Each row is a point on a tangle of strands that fork and nearly touch. The rows are in no order.
In the rows, zero is written as 128.
Points whose rows are less than 96.3 apart are linked; no others are. Some points are linked to none.
(146): [134 137  88 162 129 122 117 141  89 174 169 163 103 123 150  76 141 125
 145 192]
(759): [ 86 119 155 109 139 112 203 129 121  72  72 103 143 101 145 151 149 109
 132  75]
(70): [ 79 147 126 131 152 118 151 138 109 117 145  97 136 111 123  69 150 121
 158 121]
(589): [158 147 142  94 187 191 105 170  82 139 117 163 118 123 111 144 189 134
  98 154]
(1000): [174 102  62  87 127 109 150 102 118 117 116 117 120  80 125 149 122 115
 116 108]
(257): [151 130  87 150 134 148  70 100 124 160 156 184 103 141 145  68 139 124
 135 191]
(560): [127 119 160 126 128 114 134 163 150 150 113 124 111  65 137 169 141 102
 146 117]
(860): [151 124 115 156 114 129  73 118 138 114 152 150  94 203 129 116 122 141
 102 200]
(510): [156 124  61 151 144 139 105  84 112  76  81 149 121 132 140 136 199 109
 116 146]
(854): [100 155 114 157 117 109 114 130 164 140 144 130 121  82 149 116 135 130
 169 100]
(768): [122 133  63 145 133 132 153 140  60 131 142 149 101 175 136  97 169 142
 124 192]
(593): [125  97 168  91 164 164 196 154  85 132 108 139 170 106 123 111 132  82
 106 141]
(754): [128 121 124 126 117 140 156 158 100 118 159 112 118 233  82 134 135 175
  80 164]
(984): [145 129 127 116 134 111 116 179 137 148 147 134  91  89 124 167 146 113
 121 144]
(176): [117 127  95  89 132 127 179 158 118 133 133 112 106 111 115 162 141 154
 125 109]
(891): [118 144 154 140  93 113  95 103 194 136 142  90 108 124 140 147  81 153
 154  77]
(62): [136 117 119 125  89  89 130  82 165 156 129 100 121  69 167 138  79 112
 156 103]
(15): [172 123 108 156  95  68 118 149 136 129 148 152  90 127 156 160 130  94
  99 180]
(763): [107 119 218 162 103 139 101 138 170 123  94 128 143 201 134 159 138 150
 134 143]
(819): [123 122  47 123 123 147 159 107  93  93 117 122 130 194 111 113 145 154
 101 154]
(494): [117 135 218 175 115 151  70 151 175 170 144 148 158 144 124 119 114 123
 143 140]
(702): [ 51 151 154 175 101 117 151 151 144 105 132  93 146 178 121 132 137 168
 146  85]
(115): [130 153 161 108 182 196  92 156 116 134 126 155 133 160 109 126 180 151
  98 140]
(669): [112 103 201 195 117 122 103 163 120 162 112 125 179 145 119 132 123 136
 124 180]
(816): [119  80 192 165 118 111 140 176 113 161  77 121 185 132 128 162 116 119
 119 171]
(986): [146 137 123  94 143 136 119 165 126 140 164 122 103 148  84 148 115 168
  99 117]
(806): [174 128 118  85 175 153  98 102 138 110  94 154 121  88 124 166 149 105
 120  61]
(414): [127 159  51 166 148 129 105 136  67 138 159 155  91 125 151  83 162 138
 137 177]
(822): [178  92 151  96 128 139 139  97 135 129  65 132 126  92 169 165 139  67
 111 149]
(283): [152 102 132  73 170 165 165 143 105  96  74 145 120 131 117 184 160 144
  88 119]
(705): [ 87 109 119 162  81  77 175 156 136 143 115  96 146 112 131 142 100 134
 168  93]
(47): [170 116 118 102 103 116 147  86 128  97 108 100 110 151 135 167 104 139
 117 131]
(769): [156 132 169 107 120 100 113 128 154 100 100 113  94 168 126 206 123 147
  97 111]
(220): [ 93 143 163 125  96 117 138  89 182 130 129  88 146 135 135 138  67 157
 166  60]
(887): [170 112  84  92 138 150 124  86 108 126 119 144 139  95 121 115 126 109
 121 115]
(353): [117 128 154 107 132 151 128  78 134  84  76 130 152 136 155 130 121 119
 118 126]
(248): [133 124 217 128 111 158  54 131 191 153 136 149 131 148 129 139  98 140
 124 123]
(457): [172 141 100 153 107  83 131 171 106 126 155 153  98 164 130 160 153 119
  89 194]
(207): [ 98 167 104 117 160 150 137 145  86 119 173 130 136 118 122  45 140 133
 151 131]
(878): [ 99 108 121 141 104 102 190 170 123 171 150  96 158 116  94 151  91 148
 149  98]
(1079): [148 143 154 100 143 175  64  85 163 121 120 149 141 144 114 123  84 145
 132  95]
(253): [128 115  96 109 105 108 178 142 111 148 176 106 121 182  85 133  88 161
 121 140]
(83): [ 87 127 167 152 101 130 118 133 167 116 111 104 125 189 119 156 126 162
 139 106]
(977): [ 97 164  71 146 120 109 163 152  98 142 150 127 111  61 161  97 162 124
 163 127]
(677): [181 113  84 144 106  90  93  47 139 114 137 121 126 119 148 141 104 117
 127 141]
(523): [166 125  70 136 146 143  96 120 108  92  99 142  85 168 127 133 186 125
 103 171]
(970): [117 105 105 152 105 115 192 107 105 132 104 113 167  97 152  95 120  75
 153 157]
(158): [115 133 133 103 110 130 172  78 141 132 111 105 170  90 159 106  78  97
 147  84]
(766): [148  96 173 156 105 145  93 138 143 158 131 156 137 173 129 111 111 109
 129 199]
(920): [156 161 118  92 178 176  81 102 132 105 110 171 131 102  99 116 161  93
 118  69]
(864): [ 76 134 132 133 113 101 187 141 134  88  80  84 124 103 137 173 151 139
 147  58]
(980): [ 97 136 152 170 109 115 158 176 122 184 191  97 165 144  81 123  89 170
 144 104]
(532): [150 108 110  72 158 153 176 116 106 108  73 139 142  97 131 159 136 111
 100 110]
(192): [180 102 101 115 103  86 136  54 140 116 101  91 137 117 168 168 109 115
 121 135]
(106): [165 124  64 144 100  86  94  77 127 126 157 141 107 147 137 105  99 131
 123 147]
(1092): [133 147 122 108 110  89 125 115 160 107 120  80  96 101 122 205 104 158
 127  57]
(1110): [124 148 130 172  96  78 103 179 135 149 214 128 100 182 111 138 103 152
 100 147]
(1176): [154 157  97 143 137  99  75 161 136 132 152 138  69 112 134 135 154 138
 120 140]
(444): [182 121 147  75 167 187  57  96 152 120 118 175 121 149 102 137 104 131
 116  88]
(879): [ 49 143 157 157 148 111 151 137 124  77 123  78 136 134 120  86 165 130
 174 113]
(33): [159  89 143  79 140 149 141 121 145 171 113 144 150  62 149 122  97  76
 130 128]
(616): [ 91 109 201  87 159 158 127 106 143 110 117 118 158 128 122  73 113  96
 134 107]
(945): [112 112 117 182 104  96 143 144 110 197 177 141 158 115 142  81  90 123
 172 157]
(998): [116 127 122 164  82  85 113  64 166 123 113 100 140  88 180 141 126 128
 152 100]
(776): [139 123  89 125 153 144 146  76 101  50  61 119 150 121 140 124 194 111
 112 130]
(1062): [149 106 118  88 103 123 152 103 139 162 126 107 136  70 152 135  81  98
 144 101]
(418): [178 122 125 134 115 108 106 149 123 121 154 167 107 189 134 141 134 124
  76 209]
(410): [166 112 123 160 110  82  97 136 149 132 118 142  83  90 166 146 161  87
 127 184]
(1070): [104 153 160 129 128 137 121 150 161 147 122 141 132  63 148 123 138 106
 150  97]
(706): [152 115 129  85  99 121 153 125 132 116 138 113 119 184 105 153  82 144
 106 134]
(359): [122 137   8 132 140 120 172 127  82 118 124 124 107 114 128  99 156 136
 140 131]
(302): [173 116 145  91 154 154 107 102 135 102  55 139 122  87 167 178 161  95
 107 107]
(364): [103 140 216 201 137 144  80 175 126 165 133 140 158 126 134 122 143 129
 147 156]
(1129): [ 99 125 133 103 148 123 164 101 113  60  61 102 133 101 145 146 190  95
 116 106]
(1075): [108 168 172 171 135 143 117 186 108 195 187 127 109 107  98 135 134 168
 144 108]
(490): [112 143  42 114 136 115 179 158 102 110 121  99 105 108 111 145 160 151
 130  99]
(1125): [115 142 150  89 200 174  77 110 130  88 113 148 143 104  86  77 142 105
 126  91]
(647): [104 145  81 142 120 106 140 110 133 113 125 118 128  71 154 109 146 120
 148 111]
(1175): [141 137 120 173 124 124  56 127 142 166 156 172  88 175 140  83 136 136
 124 203]
(668): [125 137 129  82 154 151 134 162 125 127 131 130 114 124  89 164 146 165
 117  88]
(214): [175  91 161  93 116 140 125 115 152 149 108 137 131 108 147 157 102  95
 111 151]
(322): [ 40 131 176 179 119  98 149 139 131  99 111  90 160 168 108 100 137 137
 159 115]
(620): [110 142 196  90 142 165 103  96 162 112 120 137 154 126 138 106  86 123
 125  83]
(71): [ 84 116 135 174  76  91 159 108 154 121 102 105 153 101 168 128 108 111
 163  95]
(902): [188 135 136  81 155 163  54 127 146 130 158 168 108 159  66 118  84 135
  99 122]
(627): [153 118 135  98 169 174 150 168  99 128  98 149 114 145 122 168 186 133
  95 168]
(1135): [113 112 146 129 142 137 193 147  90 126 107 131 177 103 135  99 131  67
 144 154]
(370): [ 64 154  96 159 139 106 183 152  78 115 150 104 126 106 150  71 156 120
 166 134]
(855): [121 147 187 122 152 189  92 160 124 165 160 145 131 166  85 122 139 165
  99 147]
(813): [101 108 109 162  97 111 165 112 130 152 146 133 171 118 149  74  86 100
 162 146]
(858): [152 109  67  82 130 128 181  75 105 105  86 112 143  89 145 167 130 119
 124  93]
(915): [ 80 159 178 192 131 146 133 172 105 177 191 112 149 127  91 106 111 168
 143 102]
(693): [186 131 129  70 139 131  97 155 132 134 180 160 120 154  71 142  79 148
  66 123]
(250): [ 72 158 147 142 134 146  91 113 165  93 133 125 145 148 119  83 138 151
 142 100]
(1004): [142 106 134 173 103  88 119 171 112 187 183 143 116 123 127 107 108 108
 154 181]
(38): [104 140 127 111 126 104 154 106 152 109  95  88 118  86 153 178 111 150
 157  50]
(501): [128 136 162 104 114 104 111 147 182 136 141 110  96 119 116 182  98 160
 131  80]
(948): [132 124 164  74 186 167 102  74 123  80  86 133 157 114 110  97 126  99
 109  81]
(1068): [114 114  99 147  93 117 174 152 127 153 170 115 126 142 116 115 109 154
 152 129]
(1063): [131 132  55 121 148 165 168 140  66 112 146 137 116 187 103 113 156 162
 111 176]
(581): [119 131  76 128 133 152 141  76 108  65  90 124 155 159 127 109 152 140
 119 127]
(295): [123 128 113  88 129 152 140  84 133 123 128 139 164  92 134  85 100 116
 135 120]
(25): [107  92 211  91 176 157 159 136 110 140 101 123 181 118 113  90 120  80
 117 124]
(551): [129 150 111 123 145 154 114 148 115 159 166 150 131 109 130  77 138 134
 139 160]
(1008): [140 123 136 175  79  62 111 156 150 171 185 135 104 144 125 125  87 119
 129 165]
(37): [134 119  36 145 111 114 135  82 106 119 131 142 117 133 142  99 136 137
 129 150]
(331): [125 173 113 164 130  76  73 188 130 151 214 129  70 155 115 140 135 166
 106 141]
(354): [124 127 197 138 108 157  63 117 174 120 120 148 124 206 128 138 112 150
 122 143]

A fork is a point with three links, a tip a point with one. Leave the first point through the second and follow the links. Name the first fork or tip that comes.
(855) / (115): (1062)
(322) / (702): (816)
(669) / (364): (70)
(359) / (490): (331)
(25) / (616): (878)
(887) / (1000): (855)
(220) / (891): (776)

Follow the links from the first point to the second, and from the first to the third. Name the last point that the two ways share.
(283) / (214) / (47): (1062)
(523) / (891) / (70): (776)
(702) / (38) / (418): (146)
(176) / (295) / (920): (1062)

A fork is a point with three links. Follow the links from the first point to the second and name the forks in between, in order.
(1176) / (1063): (70), (146)
(214) / (706): (1062), (878)
(302) / (855): (1062)
(220) / (702): (776), (146), (70)
(248) / (370): (70)
(980) / (887): (878), (1062)
(998) / (106): (878)
(322) / (864): (70), (146), (776)
